Points on a hilly landscape, in no order, each with its height.
A climber steps from a point to the highest of its 2 nearest points, and stops where none of them is higher. Distance is the straight distance between rows; heights are no part of it.
j_305 (h 2.68): [136  99 106  90 101 125 165 126  89 185 131  99 119 109 116 130 144 158
 139 208 112 145  75 220 142 187 126  92 118 133 139 103 120 115 124 109
 166 121 135 113  92  96 127 146 207  81 109  84 177 155 139 135 135 150
 143 103 128 149 178 122 130 108 114 173]
j_333 (h 0.79): [131 101  90 146  92 126 147 132 100  97 131 122  92 108 150 219 133 142
 170 136 123 178 105  67 150 134 130 120 118 170 161  95 104 128 159 115
 100 107 108  67 104 130 120 124 186 131 120 118 164 187 163 102 124 124
 154 133 126 187 169 173 198 176 109 141]
j_644 (h 2.02): [123 177 102 170  72 147 155 120 162 155 151  79 146  88 140 116 131 152
 108 108 100  78 200  99 150 111 120 136 120 149 136 125 153 146 126 125
 113 165 120 182 106 128 127 108 129 168  98 168  99 144 144 106 158  89
 129 150 110 162 106 141 143 122 138 124]
j_118 (h 5.43): [134 225 105 135  88 145 167 109 107 150 113  95 140 179 148 140 134 129
 155 185 150 148 134 112 139 164  95 101 209 102  63 116 182 173  91 206
 173  65 110 119 107 142 129 113 120 114 125 138 147  73 141 116 165 155
  63 169 122 111 128 129 122  84 170 141]
j_587 (h 3.02): [ 90 118 153 180 148  92 133 132 173 142 180 187 118  44 117 104 155 108
 118 106 111  96 111 167 134 122 116 113  80 141 187 128  94  61 142 140
  96 144  90 174 131 172 118  93 137 144 115 165 136 110 123 131 152  86
 154 167 123 102 165 115 135 129  60  87]
j_906 (h 1.36): [160 114  95  83 149  94 150 120 111  69 134 152 125  89 155 142 149 105
 157 169 150  80 136  62 141 141 182 114  57  89 116 111  73 124 138 109
  87 150 126 132 118 142 133 122 136 174 181 153 116 170 135 113 177 135
 177 124 142 173 142 142 161 155 147 144]
j_113 (h 3.47): [ 58 105 130 136 155 128 151 102 168 159 209 139 106 124 100 143  88 121
 108  77  94  87 121 167 104 122 108 110 143 141 156 129 127  95  90 134
 160 151 139 164  55 144 120 116 125  92 126  74 143 122 135 179 117 110
 103 139  89 163  95 142 124  74  65 151]
j_55 (h 1.02): [129 164 112  88 139 138 130 146  93  73 126 159 109 171 114 108  77 180
 121  95 116 128 161  80 121 136  94 157 162  85  79  90 140 113 106 178
 158 186 110  81 164 145 146 127 128 143 125  70 113  86  93 150  90 108
  67 130 126 148 105 153 102 112 157 115]
j_549 (h 6.33): [166 171  99 118 125 123 139 119 138 143 112 127 117 179 130 125 136 129
 139 154 141 140 149 170 127 153 121 101 185  93 112 115 145 127  97 181
 172  99  97 147  81 200  96 167 157 118 113 111 153 109 137 148 150 119
  95 158 114 110 121 107 128  85 155 145]
j_422 (h 5.75): [ 84 145 178 172  84 135 115 105 101 134 143 215  87 222 123 159  64 126
 106 132 138 158 135 111 148 114 110 165 167 165 139 120 130 125  70 157
 145 135 153 115 145 123 135 122  98 117 125 135 102 102 120 153  66 163
  92 120 123 120 100 130 132  98 123 103]
j_514 (h 2.30): [157  92 101  98 152 119 143 167 140 128  74  82  71  99  87  99 132 118
 116 100  60 131 108 108  92 134 189 129 126 160 132 174 163 136 129  97
  99  89 120 147 132  97 146 139 143 143 164 125 108 124 103  86 166 132
 172 117 137 131 121 121  68 136 167 143]
j_456 (h 3.06): [135 161  58 120  87 101 115 137 102 138 120 106 146 142 157 144 150 143
 106 109 101 113 134 155 214  98 147 129 100 165  87 107  98 164 174 147
 213 122 124 169  96 131  79 124 144 141 132  89 114 145 131 120  80 127
 160 141 107 139 119 124 154 115 163 104]
j_851 (h 3.42): [ 89 128 170 160 159 128  78 150 110 131 144 172 142 113 147  54 129 123
 134 126 136  97 160 140  92 154  90 162 125 121 136 104  87 109 122 119
 103 147 138 124 157  97 127  86  61 124 124 224 108  82 148 138 133 125
 106 132 141  96 135  99 136 112 104 135]
j_741 (h 2.41): [162 160 188 140 115 110 147 136 168 161 149 100 142  80 118 102 168 121
 137 133 124 125 137 180 125 108 123 111 103 133 182 161 145 127 151 137
 129 124  96 145 178 128  92 136 134 153  61 146 121 145 131 121 155 100
 163 141 159  98 161 142 177 156 120 121]
j_122 (h 5.84): [ 68  86 114 106 184 141  91  92 116 144 160 154 145 116 116 149 111 108
 129 146 182 164 125 177 102 180  69 105 139 114 124 108 130 113 106 112
 137 173 156 111  77  99 146  93 114  85 131 113 175 106 152 177 113 143
  72 102 130 136 109 117  82 106  95 182]
j_284 (h 1.21): [109 179  90 113 125 161 118 139  86 119 116 139 141 171 117  97  91 165
 115 116 109  91 198 104 124 121 111 181 127 115  89 117 174 156 112 169
 162 179 138 125 151  95 135 116  80 129 121  94  89 113  88 136 113 130
  70 130 152 155 102 121 100 110 186 118]
j_35 (h 2.52): [144  91 141 117 123 141 126 169 115 101  80  80 108 160  86 126 126 157
 101 116  99 150 104 111  90 145 180 152 158 148 148 152 131 128  88  98
 101  81 137 135 150 144 143 180 129 121 143 128 121 137  87 109 139 111
 138 106 135 109 163 109 101 136 133 118]
j_115 (h 4.83): [ 96 192 154 150 128 135 124 130  87 143 122 162 126 163 154 121 126 129
 151 172 140 156 128 109 137 158  78 123 175  99  76  84 153 162 130 194
 179  83 114 103 134 120 141  92  81 113 130 137 131  75 148 124 129 163
  92 159 124 105 138  85 149 103 141 137]
j_309 (h 1.93): [152 139  89 105  81 103 147 197  96 122 128  88  99  49 136 171 147 159
 151 163  80 120  70  99 174 162 159 111 120 123 107 110 131 101 180 105
 153 113 106 112 124 164 165 129 200 161 131 112 162 147 110 109 133 108
 158 148 107 136 179 102 150 130 125  93]
j_144 (h 4.34): [118 127 168 125 176 112 130 130  84 112 120 152 121 152 131  98  97 106
 160 149 115 148 112 142 105 161 118 115 143  82 103 127 134 154 126 154
 139  88 124  94 169 117 144 118  85 102 141 122 139  99 125 137 141 161
 119 126 133 106 143 113 109 127 144 142]
j_63 (h 5.27): [160 114 112  84 157  84  91 124 110  74 107 192 122 204 131 147 142 121
 127 161 136 109 116 113 140 133 153 121 144  81 132 126  50 118  67 126
 147  94 160 135  84 228 106 169 133 130 173 121 151 119  89 153 125 135
 117 123 132 130 139 117 115  97 111 122]
j_439 (h 2.06): [107 143 122 181  92 143 170 127 122 163 144  60 119 113 130 144 157 131
 107 156  68 101 142 102 109 150 168 108 195 116 130 139 179 151  95 124
 134  88 125 124  82 106 177 108 105  86 121 118 149 146 119 114 149 131
 109 151 100 156 150  93  98  95 136 126]
j_359 (h 1.70): [ 84 150 166 129 170  93 192  92 174 199 173 132 157 124 118 139 146  62
 155 167 144 105 115 166 145 112 109  59  96  80 138 172 173 150 139 172
 157 114 110 148 120 141 145 100 109 102 130  75 144 122 148 142 177 168
 159 146 117 126 130 127 105 115 112 152]
j_558 (h 5.26): [150 152 155 156 125 120 135  91 130 127 114 140 154 142 124  50 149 100
  73 138 127 125 201 188  94 135 170 150 124 141 203 168 119 161  91 124
 113 122 138 168 125 133  93 138  77 120 103 176  96 134 119 125 156  97
 126 147 166 120 132 119 145 132 145 138]
j_944 (h 4.10): [124 113 167 118 102 139  81 144 138 121 131 107 216  97 153 153 147 114
 134 107 171 125 114 117 157  92 107 111  99 115  89 111 140 141 230  95
 145 159 143 131 173  90 164 133  97 133 123 120 120 139 148 148  96 150
 114 119 102  69  98 104 132 132 103  88]
j_351 (h 1.81): [137 191 112 140  97 144 121 130 121 134 142 109 183  90 164  99 154 169
 157 155 160  76 177 110 164 127 106 142  84 115 123 115 103 146 156 141
 125 155 131 147 142 120 122 115 122 169 120 158  94 123 158 105 151 116
 140 136 120 148 118 154 184 121 155 130]
j_611 (h 3.41): [162 103  74  88 122  98 125 147  92 120 125  97 176 114 160 147 157 115
 121 131 105 121 103 164 180 107 157 106 104 118  74 108 116 156 200 100
 205 110 146 151 114 110 123 137 141 107 158  54 166 152 136 131  83 167
 189 140 105 114 117  98 119 129 106 135]
j_600 (h 2.53): [156  95 114 122 116 112 125 181  93 120  93 118  95  88 140 117 131 140
  78 135  94 180 115 159 136 190 126 115 179 112  92 118 135 117 152 117
 139 148 134  71 143 102 167 127 156 103 138 133 157  96  85 125  83 135
  88 135  88  72 128  45  70  96 123 105]
j_192 (h 2.28): [139 113  99 163 127 133 148 162 107 120 106  94 123 111 128 135 148 104
  85 132  94 159 137  83 122 171 162  89 189 112  81 155 191 151 139 112
 137 111 138 111 134 103 171 106  96 139 148 128 151 108 100 127 119 152
  74 151 104  95 114  51  68 111 130 104]
j_710 (h 3.73): [128  85 115 126  87 108  66 164 107 127 101 102 184 111 154 176 165 116
 114 103 127 138  74 145 179  87 144 112 139 146  93 128 106 145 193  84
 175  99 163 171 137 134 145 157 122 132 133  93 162 136 129 127  78 159
 162 119 108  55 126  95 133 126  96  98]
j_313 (h 3.38): [ 99 122 165 155 144  69  80 166 161 143 188 171 115  42 134  88 154 109
 123 124 106  75 114 200 119 150  90 113 129  90 151 120  65  49 139 128
 131 151 115 163 108 157 112  98 125 124 125 174 154  65 128 156 109  89
 109 186 110  95 149  81 118  95  62 112]
j_835 (h 1.57): [155 167 108 106 115 132 117 158  96 105 127 100 156  78 166 150 142 174
 189 176 133  80 122  44 132 122 148 147  82  82 117 134 102 141 149 114
 121 129 133 113 142 127 163 121 132 172 140 144 127 179 148 103 172 131
 162 113 153 164 162 160 170 186 166 126]
j_656 (h 2.48): [149  95  91 126 123 138 107 200 134 122 104 118  96  51 152 105 129 123
 122  87 102 108 107  56 118 139 141 129 112 149 102  85 129  93 172  88
  63 129 122 103 146 131 140 120 147 179 123 196 115  99 115  76 136 107
 136 153 107 105 128  86 121 140 115 118]
j_126 (h 4.43): [112 205 139 139 119 198  97  91 164 189 118 135 143 167 139 107 134 173
 162 113 190 108 182 125 136 123 112 151 110 123 150 182 177 154  75 147
  92 144 160 157 124 135 131 111 144 175  97 190  86 117 109 107 187  93
  99 105 141 144 108 141 135 121 189 124]
j_270 (h 1.54): [103 128 144 107 177  87 199  52 177 182 133 134 150 140 125 166 124  40
 118 166 199 161 130 149 188 112 106  61 101  95 111 138 170 126 142 168
 138 132 121 114 110 153 149 108 148 121 150  66 164 149 162 146 130 165
 132 141 106 130 111 167 103 128  84 165]
j_513 (h 6.41): [146 172 143 171 128 149 150 113 130  78 120 121 188 130 147  63 126 120
  96 119 158 137 225 125 114 121 130 189 125 127 148 134 129 138 138 132
  98 191 121 102 191  78 127 108  90 137  86 170  97 159 135 141 117  86
 121 134 150 127 116 159 146 184 167 114]
j_576 (h 5.22): [ 88 100  84 117 175 123 106  90 104 120 143 176  78 184 129 152  99 128
 134 155 133 193 125 149  95 164  86 125 154 154 141  94 140 121  82 121
 144 129 139  76  61  81 108 112 137 103 150  86 169 133 144 148  84 124
  81 128 120 200 120 123  83 109 117 166]
j_621 (h 0.96): [167  84 122 116  85 126 180 103  93  91 114 132  69 139 124 167 107 157
 139 173 147 173 101 116 142 154 134 129 130 158 147 101  76 106 115 119
  98 141 104  77 135 136 123 156 197 130 124 153 127 165 142 126 131 119
 141 109 134 158 145 180 211 134 120 147]
j_457 (h 2.95): [147  66 107  89  80 144 149 166  85 140 121  92  98 104 112 127 120 184
 148 167  84 146  85 164 117 155 139 124 121 164 121  91 115 148 132  82
 156 121 129 128 140  63 145 166 168  91 136 117 145 140 151 120 124 169
 168  95 122 127 157 116 139 108 127 176]
j_614 (h 6.55): [112  37 107  77 136 162 122 126 104 140 153 106 136 102 118 174 121 130
 128 173 160 136 103 127  95 170 110  76 118 111 114 106 108 126 102  58
 101 170 159 125  83  98 186 132 132 118 144 121 158 154 156 153 138 167
  89  80 114 164 113 116 107  94  80 205]
j_791 (h 4.19): [ 96 125  79 117 153 111 105  97 141 134 133 132 107 146 128 153 125 103
 142  88 131 113 128 119 138 108 132 110 103 162 140 115 132 123 129 143
 131 102 121 165  51 149  73 123 138 134 147 114 127 129 153 112 156 118
 150 136 137 185 104 155 157 124 103 143]
j_163 (h 6.47): [ 57 147 133 143  75 168  81 120 109 157 159 146 117 164 107 144  79 191
 126 130 122 121 132 130 128 121  80 166 160 163 119 116 157 109  85 113
 138 170 141 133 131 104 153 110 139 117  95 133 100 100 123 140  88 138
  68  94  93 142 108 110 114  76 118 126]
j_288 (h 3.11): [124 104 158 136 139 188  99 181  92 131 100 116 146 117 146  62 150 131
 150 125 129 106 148 105  75 151 102 155 125 131 117  87 113 155 120 106
  79 115 143 105 197  58 160 110  81 131 130 229 108 112 145 101 165 149
 123 111 146  95 147  99 143 142 123 153]
j_224 (h 2.84): [145  86 174 125 126 116 143 161 129 141 123 127  85  67 112  99  94 126
 102 115  75 106  91 181 114 143 139 114 140 124 162 124 112  83 132  94
 133 151 129 130 134 140 162 127 151 110 128 124 138 112  97 139 101 114
 124 122 108  90 144  90  88 109 103 110]
j_563 (h 7.35): [ 46 105 149 145 114 135  89 129 120 160 164 184  98 115 134 161  90 121
 119 140 131  89 117 120 158 159 108 128 100 151 119 123 106 103  96  82
 121 151 157 146 111 121 162 115 124 157 147 161  96 122 150 124 106 154
 103  89  98 143 102  95 125  63  85 151]
j_26 (h 4.69): [ 77 114  75 109 143 120 105 101 121 129 140 183  54 185 114 154 100 135
 119 126 109 141 103 131 122 152 129 123 159 164 131 116 102 116  55 137
 145  90 132 125  31 161  92 125 143 130 169 131 146 119 130 126 112 131
 107 136 102 178 105 121 115  77  90 151]
j_941 (h 4.09): [129  78 144 151 170 136  92 135 109  36 132 135 169 146 119 119 130 122
  98  60 108 147 141 136  54  97  85 191 183 109 142  99  78 114 147 134
 148 138 124 111 148 102 104 106  55  68 122 108 150 113 142 179  61 117
  72 153 145 115 126 115 149 173  97 107]
j_178 (h 5.95): [122  63 139 103 139 191 129 130 116 130 128  79 159 107 125 160 135 139
 137 152 190 155 110  89  91 164 100 110 123 112 104 105 145 154 129  74
  91 183 151  69 153  78 200 129 113 114 144 148 142 167 145 141 138 168
  78  97 113 127 110 117  95 144 126 154]
j_293 (h 1.72): [161 174 109 153  75 132 155 109 141 146 148  72 195 115 167 158 172 115
  84 132 111  93 173  77 169  82 158  97 132 117  87 177 154 193 148 102
 146 102 145 166  89 114 172  98  44 150 156 143 121 151 126 104 133 146
 150 142 126 142  99 126 119 123 148  89]
j_922 (h 4.18): [118 140 133 114 130 159 100 133 100 118 109 140 130 157 122 174 116 163
 171 136 172 145 128  38 132 157 111 111 164  91  91 137 171 129  87 126
  91 121 148  91 141 155 203 145 131 151 140 141 131 133 110 120 156 126
  78 107 139 145 115 160 119 136 153 103]
j_426 (h 3.80): [ 82 127 174 168 160  91  81 111 118 128 171 199 132 122 142  79 132  95
 122 124 121 104 147 209 111 129  82 127 141  98 149 108  91 105 123 161
 152 145 115 150 123 116 116  82  80  86 115 141 140  72 149 163 111 123
 107 147 118 105 131  91 128 102  94 120]
j_602 (h 4.64): [123 114 136 159 217  89  76 140 161  72 126 158 146 110 122  94 120 114
 138  43 106 128 118 150  85 116 110 178 154  78 143 123  82  84 175 157
 144 112 111 128 111 148  88  81 121 114 122 115 141  89 126 156  82 103
 111 179 157 114 143 111 135 197  89 108]
j_315 (h 1.94): [170 169  98 121  97 100 161 126 154 136 104 109 157 120 151 142 167  80
 125 134 120  98 145  81 177 102 155  83 139 106  74 131 147 158 151 153
 146  89 105 166 117 163 107 138  97 171 150 139 121 111 114 103 153 156
 163 177 114  87  94 106 122 109 149 115]
j_292 (h 2.15): [143 124 109 116 119  69 149 150 115 146 120 123 108  75 137 171 169 104
 109 179  94 118  78 160 186 161 192  82 113  97 118 141 132 115 163 102
 164  97 130 120  91 176 150 144 202 120 155  93 184 158  87 113 127 120
 178 145  91 120 164  72  85 133 112  88]
j_898 (h 4.45): [103  93 185 177 117 165  92 130 193 148 165 129 184 117 151 188 158 100
  95  62 163 137 140  73 143  92  98  97 105 159 130 137 144 132 176 100
 106 140 127 143 146 121 153 130  80 129 126 161 143 133 154 131 127 116
 129 116 113  83  80 133 145 125  80  93]
j_796 (h 0.82): [121 167 109 144 105 129 141 157 113  60 130 135 128 134 158 156  80 168
 118  74  90 132 147  77 156 112 108 174 145 137 100 109 149 103 174 161
 168 161 110  88 158 116 127 112 138 131 102  71 126 124 112 118  79 116
 106 154 115 154 113 156 152 157 129  74]
j_334 (h 1.66): [129 102 106  96 174  97 141 172 113  81 146 119  97  68 133 170 126 128
 147 117  94 140  69  91 128 164 157 117 116  91 118 100 126  85 190 140
 155 113  92  74 121 170 141 116 182 143 146  77 191 142  99 139 119 100
 154 158 137 177 170 123 130 185 111  95]
j_170 (h 6.00): [190 107 175  86 171 100 150  92 186  74 127 152 133 153 102  81  99 101
 130  87 135 112 106 165 112  84 132 145 118  88 141 141  72  97 133 141
 108 139 132 149 157 172  64 161 119 113 119 100 104 124 141 163 103 125
 144 145 157 123 119 169 135 161 124 151]
j_388 (h 5.17): [115 127 125 130 115 135 136  86 114 124  96 170 121 200 132 166  88 123
 115 146 180 206 152 118 175 111  99 126 156 138 100 118 158 125 117 143
 146 157 140  94 130 112 148 136 133 128 145  92 137 118 120 146  61 153
  71 122  98 110  89 135  91 102 138 109]
j_202 (h 1.55): [147 175 102 139  66 172 114 100 148 134 103  96 189 168 150 162 136 132
  75 112 161 127 190 101 174  91 157 133 137 144  99 164 184 169 139 123
 147 163 155 161 133 119 149 133  96 146 121 111 101 153 114 135  96 138
 113 117 121 106  68 126 111 107 190  98]
j_306 (h 2.82): [154 158 180 116 151 160  99 143 104 157  92 127 156 127 156  83 131 106
 187 173 211 144 145 136 127 144  85 135 104 101 114 117 122 160 146 141
  93 135 137  99 211  90 145 123 100 149 117 226 114 121 146 114 183 147
 126  97 154  75 149 116 143 180 153 131]
j_473 (h 4.22): [127 143 136 123 179 139 156  96 121 119 114 128 123 187  81 137  94 123
 155 167 172 217 153 121  98 144  94 161 173 113 125 142 192 143 113 180
 128 148 117  57 174 102 172 122 133  80 106  68 158 142  93 154 107 135
 100 102 151 147 126 186  97 197 176 109]
j_148 (h 2.77): [152 141 117 155 114 152 134 165 123 115 108 117 101  82 137  73 160 139
 108 116  87 124 118 104 109 144 152 161 137 164 137 100 101 113 132 128
  92 107 103 138 149 118  94 107 135 144 115 198 103 119 144  82 143 104
 138 177 130 127 170 116 159 142 112 111]
j_939 (h 2.79): [142 159 176 122 119 120 111 144 137 168  93 141 128 121 131 119 146 113
 198 150 171 140 106 133 144 126 122 121  97 138 114 140 110 148 135 142
  85  72 112 122 187 133 122 141 135 156 138 195 100 113 131  89 178 172
 192 105 152  69 154 123 158 146 134 128]
j_90 (h 3.67): [115 115 113 122 149 137  97 149  77  92 120 116 141 115 122  60 131 156
 115  82  93 108 130 190  79 118 111 185 131 145 130  97  93 126 154 123
 153 145 124 148 135  81  76 135  84  96 113 108 122 114 129 153  71 114
 129 131 140 128 138 114 138 139 129 141]
j_128 (h 2.23): [104 179  74 173  89 126 199 124 187 153 173 103  83 116 118  87 143 131
 113 115  49  85 167 107 123 127 144 134 145 165 172 120 154 110  88 165
 135 128  91 160  84 134  83 109 141 157 108 141  84 122 154  94 158  67
 130 182 104 185 125 152 150 111 132 139]
j_229 (h 6.97): [170  74 186 100 149  96 138 112 138  75 126 144 193 161 126 146 127  80
 126 132 160 119 109 140 132  95 143 118 122  86 140 146  69 136 135 104
 136 142 145 126 171 150 117 173  93  95 133  90 152 170 120 178 101 140
 151  78 149  98 132 145 153 176  92 119]
j_116 (h 1.14): [156 115 142 123 119 120 140 117  90  80 113 154 120 111 151 140 133 134
 128 192 181 138 127  91 134 158 134 127 108 108 142 107  77  90 101  94
  72 164 120  70 129 164 154 139 153 155 139 172 128 166 121 111 139 112
 121 105 145 155 161 132 164 134 136 115]
j_620 (h 0.50): [120 144 135  86 155 184  80 200  91 125 128 107 192 105 121 124 106 211
 180  84 155 129 129  93  63 103  69 197 123  90 108 110 184 147 169 150
 128 180 136  82 206 102 151 131 119 133  73  78 115 133 107 138 130 108
  89  97 168 119 133 162 152 191 156 101]
j_999 (h 4.63): [152 160 120 112 101 140 152 101  99 142  80 123 125 201 101 134 102 163
 139 185 171 189 138 172 127 129  99 135 155 126 111 122 180 152 106 170
 133 151 125  75 167 102 157 162 172 105  88  87 147 119 106 137 119 146
  82  95 114 108 138 174  85 122 191 122]
j_24 (h 5.25): [129 116 167 119 195  86  83 132 167  92 111 151 131 128  99 109  74 111
 142  53  99 116  96 177 115  91 114 163 120  97 127 175 114  85 148 136
 135 117 151 138 137 148  95 123 118 115 138  80 127  94 104 169  59 125
 140 132 141 106 107 131  72 174 119 116]
j_15 (h 3.29): [144 147  52  86 124 135 109 141 110 129 129 117 129 140 134  82 119 161
  95  98  85 119 118 214 123 107 106 152 115 170 102  75  99 150 158 144
 203 147 117 164  85 100  55 166 137 110 119  89 128 113 141 133  63 132
 148 138 113 143 103 127 142  87 149 148]
j_682 (h 5.48): [176 153 120 108  93 151 159 136 130 114 124 120  93 188 103  81 133 156
  86 158  95 109 140 152 103 138 169 127 200 118 137 109 117 119  53 157
 125 126 119 153 109 166  96 183 126 123 107 142  95  90 124 140 146 105
  78 154 105 110 138 107 143  57 149 145]
j_8 (h 2.49): [133 142  72 160  99 133 170 159 167  95 155  98 116  85 126  68 182 133
 104 109  32  68 139  70 112 102 196 158 115 177 158  95  94 133 130 136
 119 107  88 168 134 118  77 131 115 152 147 157  66 126 157  83 143  96
 160 203 131 156 141 155 160 151 118 128]
j_189 (h 2.19): [144 106  58 121 101 101 154 186 125 122 148  77 109  14 153 156 156 125
 133 145  86  90 119  74 150 144 151  95  87 122  83  95 129 109 188  88
 121 151 103 129 119  86 156  96 167 180 157 165 142 141 133 105 134 115
 155 176 101 151 126  85 132 125 126 131]
j_260 (h 2.29): [117  66 184 110 138 139 110 131 128 127 117 124 106 147  82 136 108 154
 121 138 135 109  93 104  91 123 185 147 108 142 178 177  97 104  76  65
  55 109 173 137 161 157 160 167 127 110 144 117  97 173 110 130 163 124
 148  56 155 143 160 156 123 139 117 142]
j_555 (h 4.62): [121 142 104 100 142 143  93 131 108  92 115 143 128 168 120 186 140 153
 143 147 152 109 109  45 105 141 149 125 157  95 125 133 108 123  51 128
 113  72 149 135 102 191 139 144 107 147 167 134 116 117 111 133 167 124
  94 137 139 149 129 133 126 109 127 122]
j_233 (h 4.07): [ 94 158 125 131 114 185  83 100 166 219 139  99 113 194 107 165 102 182
 184 107 163 150 129 146 111 103 107 129 108 172 150 170 209 159  86 137
 101 103 153 158 101 138 118 149 163 139 103 122  94 117 130 102 178 126
 123  70 141 144 113 163 120  97 181 137]
j_464 (h 3.81): [140  95  64 131 151 117 137  92 140 102 128 156  67 172 113 126  85  99
 116  55 107 157 117 135 136  98 127 134 102 205 123 106  89 140 141 133
 132 120 127 149  70 115  53 133 124 120 159 111 119 135 152 106  85 131
 173 139 136 176  89 164 130 131 119 163]
j_156 (h 3.49): [116 131 141  99 136 128 147  83 170 193 112 136  78 189  99 153 101  95
 154 137 176 156 105 165 182 116 124  87  84 149 126 178 161 122 121 142
 123  94 131 140  90 167 140 144 181 151 151 111 106 123 131 126 152 158
 173  67 124 111 117 150  92  98 141 155]
j_671 (h 5.82): [159 165 187 167 124 151 143 123 129  97  96 128 148 148 117  59 144 140
  96 116 105 139 180 126  87 123 165 189 167 121 162 169 149 129 100 144
  74 134 120 105 205 112 118 120  94 121  90 169  99 122  92 115 134  90
 112 130 164  98 149 117 127 175 148  90]
j_114 (h 2.69): [150 158 187 139 156  97 136 143 163 145 142 141 104  39 123  79 135 121
 149 146 149 134  96 186  95 159 113 125  94 112 191 136 115  48 152 144
  87 129  82 121 162 154 105 108 174 152  78 162 129 105 115 113 174  85
 147 145 154  98 179 135 141 166 104 109]
j_437 (h 4.82): [139 173 150 121 153 143 125  84 181 163 141 159 133 134 124  56 116 135
 117 116 171 113 198 180 105 112 126 158 100 122 188 196 161 126  89 135
  84 174 137 158 154 124 107 129 123 155 102 159  67 138 128 124 161  96
 121 110 153 149 101 142 132 139 145 137]
j_683 (h 3.12): [174 130 167  95 117  69 146 124 144 183 100 159 102 143 111 114 145  88
 170 163 160 138  84 179 165 101 131  77  77 134 134 143 107 123 135 168
 131  75 113 145 137 176  93 169 182 148 139 144 123 108 135 113 161 155
 200 108 135  66 162 154 146 109 126 163]
j_542 (h 2.42): [122  80 141 123 106  95 130 127  76 162 123 130 124  78 133 168 171 121
 133 212 150 144  88 192 175 171 154  90 106 112 147 125  85 112 125  75
 133 108 134 105  96 149 161 134 185 103 130 120 180 175 113 121 143 122
 164 104 120 127 184 109 146 134  99 132]
j_411 (h 3.14): [119  85 184 120 120 133 154 131 163 171 172 119  84  84  97  94  64 119
 110  89  80  74  97 191 105 127  92 105 146 152 158 121 117  68  97 134
 140 171 128 159 110 128 106 139 127 118 105 116 113 106 125 178  93 130
  95 152 104 100 116 120  94  71  95 175]
j_103 (h 6.08): [166 110 158 118 173  74 139  83 134  78 122 175 162 179 122 142 145  75
  99 151 139 123 130 138 132 126 188 103 127  61 156 180  89 146  81 122
 135  94 140 136 127 200 113 162 127 110 155 112 157 155 102 159 149 121
 159 120 162 142 166 119 135 155 108 115]
j_59 (h 3.86): [119 192 146 134 169 128 143 108 132 131 111 132 128 184 102 162 108 141
 171 163 160 165 151  57 133 154 127 142 140  75 113 169 192 138 113 170
 112 128 135  82 164 142 170 110 129 133 130 121 120 133  97 130 159 135
 106 107 159 157 133 194  91 183 179 106]
j_703 (h 5.24): [123  89 169 180 126 122 109  88 166  83 120 195 152 147 136 122 129 100
  77  76 171 162 155 120 117  85 149 178 102 199 178 156  66 124 121  96
  87 141 140 116 163 128 108 129 101 126 143 170  95 157 136 132  81 114
 132 116 161 114 126 136 166 177 117  93]
j_237 (h 3.83): [ 72 145  60 128 132 148 114  78 169 169 169 116 117 125 136 121 118 140
 103  83 130 108 152 176 126  98 121 119 115 158 160 127 152 139 112 143
 149 159 147 188  27 131  86 108 135 137 121 101 122 124 154 133 147  99
 121 128 116 191  70 146 120  84 130 174]
j_117 (h 1.38): [134 175  68 117  85 176 110 145  94 123 115  82 169 163 137 128 135 162
  97 119  85  70 179  99 140 120 167 151 164 120 102 122 167 168 115 126
 167 132 157 167 111 120 131 143  81 140 128 107 104 106 106 131 107 154
  78 125 109 135 101  88 113  73 175 112]
j_56 (h 3.48): [133  40 109 122 142 140 127 137 138 109 140 136  53 128 110 137 103 112
 138  77 109 164  58  96 101 110 129 133 101 212 128 122  66 123 139 103
  80  95 123 128 118  90  85 131 152 128 167 146 110 142 161  88 113 155
 187 104 138 147 114 177 139 134 109 177]
j_271 (h 1.89): [111 131 152 137 158  64 186 120 135 131 173 128 146 107 139 142 175  65
 142 171  89  95 103 145 149 136 150  72 115  71 127 143 142 138 154 140
 161  91 106 137 122 159 144 109 129 109 132  73 188 142 121 139 167 143
 178 159 113 126 174 109 111 139 105 106]
j_78 (h 3.76): [ 72 123 130 128 145 156 145  97 184 184 115 111  72 171 100 144  78 123
 149  99 147 154 105 122 140 128 120 100 108 184 109 164 202 137 111 124
  99 117 141 134  96 104 139 120 137 133 147 114 101 116 139 104 147 174
 137  89 130 150  85 145  72  91 147 163]
j_197 (h 2.11): [160 120  99 114 129 121 189 118 149 143 103  53  87 113 111 125 129 116
 159 122  91 141 105 111 118 114 159  86 136 146 115 146 193 163 132 130
 124  78  98 120 111 111 102 137 152 115 137 102 147 140 134 104 180 139
 187 134 142 144 117 151 113 121 183 161]
j_350 (h 5.76): [121 154 156 178 147 116  94  78 146  95 125 182 199 164 158 119 144 124
 113 115 198 144 176 139 135  85 113 185 112 124 152 155 104 135 138 125
 126 148 129 124 158 107  98 116  92 115 126 142 124 153 135 147  98  97
 119 110 155 119 123 154 162 212 156  72]
j_537 (h 4.81): [107  89 149 177 142 144  77 117 178 100 128 151 175 120 148 187 158 106
  82  56 164 136 152  41 128  65 155 157  94 181 159 177 117 129 138  78
  75 127 160 162 123 147 131 135  91 132 138 145 113 173 127 110 115 102
 150 101 128 137  94 132 147 166 100  66]
j_857 (h 2.18): [181 167 155 149  75  93 160 132 151 159 119  98 178 110 144 101 183  88
 123 122 134 108 148 167 182  80 135  93 113 119 132 151 132 162 172 137
 153 127 108 175 152 159 102 161 122 151  88 136 114 126 142 121 142 120
 180 166 128  65 118 128 145 102 124 109]
j_176 (h 3.21): [148  33 115 109 122 153 130 145 116 135 128  75  82 107 106 117 136 139
 134 124 106 140  83 143  52 120 130 114 129 187 159  98  76 146 133  77
 108 112 119 141 106  65 101 153 145  76 137 149 146 142 163 115 137 144
 189  99 139 133 122 149 148 118 128 227]
j_2 (h 0.65): [119 149 145 149  97 175 122 136  96 121 103  95 143 136 124 173 104 179
 160 115 125 169 122  92 127 117  95 178 142 151 115 115 173 133 175 134
 129 146 119  65 198 101 158 117 155 111  70  86 137 141 117 124 114 130
 115 100 136 127 148 175 156 174 149 100]

Where does a climber stop that starts at each point below?
j_55: j_426
j_359: j_791
j_15: j_229
j_906: j_148
j_59: j_563
j_439: j_791
j_334: j_791
j_620: j_426
j_939: j_513
j_270: j_513
j_456: j_513

Call two points neighbours if one is among the 2 nearest of the other. Go from one point of each pair to the other, from neighbour to neighbour, staying as high as possible. Name the lowest point that can't be avoided.
j_513 / j_148: j_309
j_791 / j_513: j_456
j_229 / j_614: j_922
